A landscape with many valleys, sampled at points; each row gives a point and its height.
A ball rolls from a point to whichever of its 2 nearest points has the largest drop for the distance, and stops where none of them is lower. Distance is the straight distance between rows; heights are no part of it.
k659 h=425: [148  91 188 130 122 151 139 139 150 126 133 127 117 111 123 124 116 107
  89 150 102 139]
k307 h=442: [153  90 135 137 112 105 134 115 124 137 124 103 162 118 171 130 108 119
  92 163  98 123]
k317 h=740: [145 141 106 141  94  86 140 144 119 148 192 138 132 149 127 116  90 120
 130 108 152 106]
k219 h=507: [123 140 107 120 139 119 156 142 148 140 155 101 131 133 136 110 116  91
 107 173 147 115]
k167 h=488: [124  94 184 113 127 153 160 110 164 122 131 118 145  92 120 105 149 103
  91 160  65 119]
k874 h=268: [ 90 193 130 140 158  98 102 117 136  92  68 196 185 107  94 102 198 142
 181  98  81 149]
k394 h=384: [ 80 114 159  84 167 140 139 130 136 126 159 128  57 134 130 109 119 145
 121 146 140 145]
k399 h=312: [132  99 149  79 156 138 131 137 151 128 144 166  51 141 121 109 140 132
 142 156 134 146]
k211 h=256: [160  91 139 138 125 143 122 145  99 142 195  96  79 136 141 156  94 131
 132 118 159 121]
k411 h=463: [132  74 146 137 132 137 135 113 118 130 155  58 150 122 190 154 109 126
  90 149 108 130]
k630 h=371: [195 131 127 118 178 179  95 153 158  81 129  82 161  88 151 180 138 110
 111 139 139 146]
k925 h=550: [ 89 142 108 122 116  93 136 128 118 155 145  94  90 173 115 135 126 149
 136 106 174 104]
k208 h=211: [121 126 142 104 144 115 121 132 165 118 105 186  71 143 105  91 172 133
 143 152 105 125]
k814 h=559: [103 136 118 136 115  97 203 137 167 159 108 103 163 130 141 139 167 104
 105 117  73 121]
k937 h=674: [113 195 134 116 116  77 150 125 128 141 111 176 190 115  98  92 141 128
 112 112 111 150]
k860 h=329: [116 139 127 105 126 120 134  94 155 122  74 139 145 130 107  82 169 107
 114 182  88 115]
k855 h=501: [101 164 120 136 126  73 157 122 173 167  98  98 138 149 127 149 148 121
 115 101 111 124]
k267 h=578: [147 106  83 176 117 193 113 114  43 137 173  64 123 105 129 169  85 146
 153 100 161  69]
k126 h=490: [178 130 132  79 127 123  91 107 119 115 109 196 104 133 106  86 137 130
 151 161 111 146]
k143 h=626: [108 140  61 138  96 122 154 120 104 136 166 110 114 100 102 128 100 109
 133  88 197  82]
k469 h=151: [199  94 149 128 146 127  97 145 114 129 164 106  96 102 163 177 108 137
 135 119 143 136]
k678 h=335: [136  89 166 141 125 123 140 135 126 128 203  91  96 154 132 138 128 118
 113 117 129 115]
k551 h=385: [133 103 176  99 172 165 119 124 157  99 158  63 155  76 175 176 107 146
  97 112 104 151]
k256 h=534: [110 146 125  95 151 139 139 136 158 126 122 125 105 150 113  94 131 101
 107 184 139 131]
k310 h=678: [161 100 141  94 153 143  88 134 120 124  94 148  74 118 146 143 109 153
 136 158 145 164]
k23 h=307: [130 109 134 115 119  98  88 124 100 123 118 218 102 145 151 105 114 179
 163 131 116 160]
k164 h=736: [104  85 118 171 103 154 170 133 133 130 191  77 161 151 163 132 126 101
 104 114 141 112]
k36 h=647: [100 146  93 126  66 105 133 132 110 147 140 159 102 185  85 130 111 169
 154  63 162 106]
k346 h=306: [ 77 170 126 164 165  88  87 129 135 134  74 177 159 139 130 149 145 139
 176  48 115 169]
k231 h=698: [126 165 128 148  88  72 168 133 131 148 131 153 182 125 120 106 121 122
 108 112 102 124]
k884 h=471: [ 78 158 138 180 104  75 154 122 149 125  77 146 127 131 113 131 180 178
 150 121  70 120]
k294 h=334: [145  91 144 145 140 187 112 139  89 132 200  61  99 127 149 188  95 145
 138  97 160 117]
k792 h=591: [182 127 118 106 130 131 107 144  93 143 142 158 106 109 139 126  77 136
 145 140 162 157]
k252 h=781: [127 108  70 152  91 160 138 116  89 114 187  63 146 161  88 133 115 128
 152  96 170  53]
k587 h=360: [108 101 171 138 107 122 138 139 133 140 115 138  90 137 125 120 120 139
  97 145 117 133]
k791 h=294: [156  97 149 145 165 163 115 146 138 108 151  63 146  88 179 198 125 133
 103 107 147 152]
k45 h=654: [ 96 168  71 129  94  92 149 124 138 153 132 120 152 121 105 134 104 112
 124  71 180 109]
k964 h=679: [113 130  92 158  86 103 180 135 133 148 145 111 178 130 126 130 128  85
 106  75 167 110]
k635 h=447: [150  94 167 101 157 155  99 125 162 123 151  91 121  95 156 160  98 134
 101 151  92 137]
k760 h=208: [122 119 123 116 136 123  99 144 112  93 100 252 130 153 135  81 131 154
 172 134 121 158]
k558 h=527: [120  80 106 160  96 188 126 120  78 132 173  49 142 136 138 162  79 144
 121 113 162  90]
k974 h=625: [165 121  85 181 131 174 110 135  53 142 164  98 131  67 149 176  86 141
 156  81 178 100]
k197 h=546: [176 123 117  79 144 131 111 124  90 130 122 197  96 130 133 104 113 141
 168 158 159 177]
k427 h=296: [181 130 119 147 176 185 108 176 146 104 147  93 140  76 158 192 136 127
 132 106 177 146]
k352 h=512: [ 65 149 113 132 127  76 120 128 132 143 102 123 111 178 128 129 146 155
 137  96 158 124]
k254 h=548: [ 78 158 137 167 140  81 124 102 148 163  55 111 134 149 132 164 166 146
 145  76  93 155]
k389 h=547: [ 96 111 160 129 122 129 203 130 166 134 138 106 153 117 132 118 157 103
  90 137  71 122]
k938 h=106: [ 81 178 119 134 178  87  91 149 135  99  98 213 174 134 127 122 167 139
 185  64 101 146]
k768 h=69: [169 111 111 161 119 139 113 136 118 127 131  94 190 102 181 163  87 115
 106 120 148 149]
k809 h=390: [143 130 125 121 114  85 144 105 136 135 105 132 166 118 141  87 132 107
 107 175  90 115]
k11 h=706: [107 107 120 170  86 115 199 140 145 143 152  93 179 154 142 135 153  96
 106  87 119 110]
k316 h=624: [129 163 128  97 135 128  88  90  90  85  80 179 154 144  99  71 155 122
 135 168 115 145]
k366 h=613: [174 115 170  66 145 192  76 116 164 106 106 117 117  97 110 157 131 124
 111 153  85 137]
k429 h=379: [121 146 128 117 109  79 137 137 112 144 129 174 109 142 106  93 127 141
 132 105 160 142]
k648 h=650: [131 178 130 100 127  97 130 116 104 116 103 170 167 130  97  72 135 111
 115 150 134 151]
k838 h=704: [156  87 156  88 145 155  70 116 145 116  89 171  74 115 129 118 136 151
 140 159  99 146]
k903 h=449: [110 176 117 104 173 118 106 129 174 113  68 164 114 161  94 118 188 104
 158 122 125 146]
k555 h=648: [206 121 136  75 152 164  86 145 143 113  99 137 103 105 124 164 122 131
 132 149 125 159]
k977 h=482: [178 124 165 120 111 160 112 135 141 118  92 162 124 114 100 116 114 110
  99 169  95 147]
k671 h=526: [105 137 137 165  86  83 177 109 142 137  82 141 140  95 116 107 173 163
 135 151  56 108]
k8 h=567: [138 127 102 136 145 194 136 146  98 141 144  98 113  81 132 136  78  98
 124 157 184 120]
k41 h=596: [146 153 123  86 120 164  76  72  93  87  82 148 124 158 100 102 154 108
 125 185 102 129]
k232 h=621: [148 138  89 105 131 128 140 141  81 158 160 164  85 114 128 110  93 132
 163 135 188 133]
k134 h=609: [101 150 113 137  67 101 146 129 113 152 132 104 141 191  77 139 121 154
 131  69 149  86]
k774 h=443: [164 123 149 116 118  96 115 120 113 128 120 172 107 120 117  96 119 134
 119 143 125 143]
k846 h=441: [ 99 166 121 105 158  97 148 119 196 148  91 116 129 136 111 124 167 104
 118 142  99 125]
k986 h=587: [123 147  90 105 137  91 142 141 107 160 160 130  70 140 128 119 124 129
 155 124 186 112]
k102 h=472: [ 96  79 120 155 118 206 148 109  89 118 208  34 158 149 164 150 106 135
 123 105 150 111]
k291 h=759: [144 121  92 170  86 127 129 126  92 126 209 108 146 150 126 127 102 117
 148  88 172  85]
k849 h=721: [141 128 123 175  80  91 154 131 122 139 163 127 172 151 145 121 102 116
 106 123 114 112]
k957 h=302: [104 147 112 113 130 104 122 148 123 119 107 221 112 155 122  86 137 146
 158 109 161 157]
k736 h=560: [102 150 116 143  87  93 170 127 141 167 120  78 161 183 114 161 140 137
 121  77 111 104]
k321 h=202: [ 98 122 150 153 123 115 108 116 144 105  70 190 113 115 114  82 168 151
 154 161  79 108]
k779 h=100: [122 124 134 120 138 122  97 132 139  93  83 222 109 148 112  82 169 138
 171 146 103 127]
k749 h=528: [194 120 153 127 127 170 106 141 145 105  96 123 160 104 123 154 110 102
  93 144 112 156]
k674 h=406: [121  87 151 146 144 171 139 119 102 127 200  50 133 129 169 160 100 130
 112 127 141 121]
k168 h=386: [101 177 111  95 153 126 121 106 174 111  75 134 133 155  94 102 192 102
 132 162  97 116]
k613 h=535: [144 123 116 129 150 176 139 144 134 126 156  90 144 115 146 123  94  81
 105 183 154 135]
k966 h=597: [129 114  94 160 120 156 145 131  84 141 168  98 117  94 132 132  89 104
 129 121 193  99]
k764 h=284: [ 77 113 155 165 111 103 128 125 130 118  86 161 101 146 132 102 146 166
 117 150  89 126]
k645 h=391: [ 86 172 132 174 134  72 130 112 144 113  60 173 143  95 106 124 196 163
 176 100  75 136]
k383 h=473: [ 81 117 126 117 135 131 165 127 133 149 174  71 118 142 152 131 104 126
  99 155 141 113]
k778 h=564: [130 138 135  83 145 164 105 109 131 101 102 144  93 151  96  94 149 109
 125 194 113 130]
k268 h=574: [181 108 168 109 119 195 103 112 167 105  88 114 164  85 114 151 139 111
  97 158  65 127]
k377 h=446: [ 79 161 130 157 145  75 116 130 149 137  75 155 115 160 125 137 166 149
 155  75 124 141]
k311 h=195: [185 129 118 136 150 159 107 160 110 127 123  98 145  81 152 174  88 126
 122 123 172 148]
k512 h=434: [101 120 143 107 157 158 136 141 123 142 178  91  80 117 145 128  86 132
 115 162 149 132]

Call two points neighbours if one is among the 2 nearest of the other. Go from one point of each pair to the other, from neighbour to neighbour, staying as low as possible. Name the highest point that can't be avoided.
k779 / k469 => k635
k211 / k377 => k671
k768 / k469 => k311

For each start below, name the point where the ball stops.
k838 => k779
k310 => k779
k291 => k219
k11 => k219
k197 => k779
k389 => k779
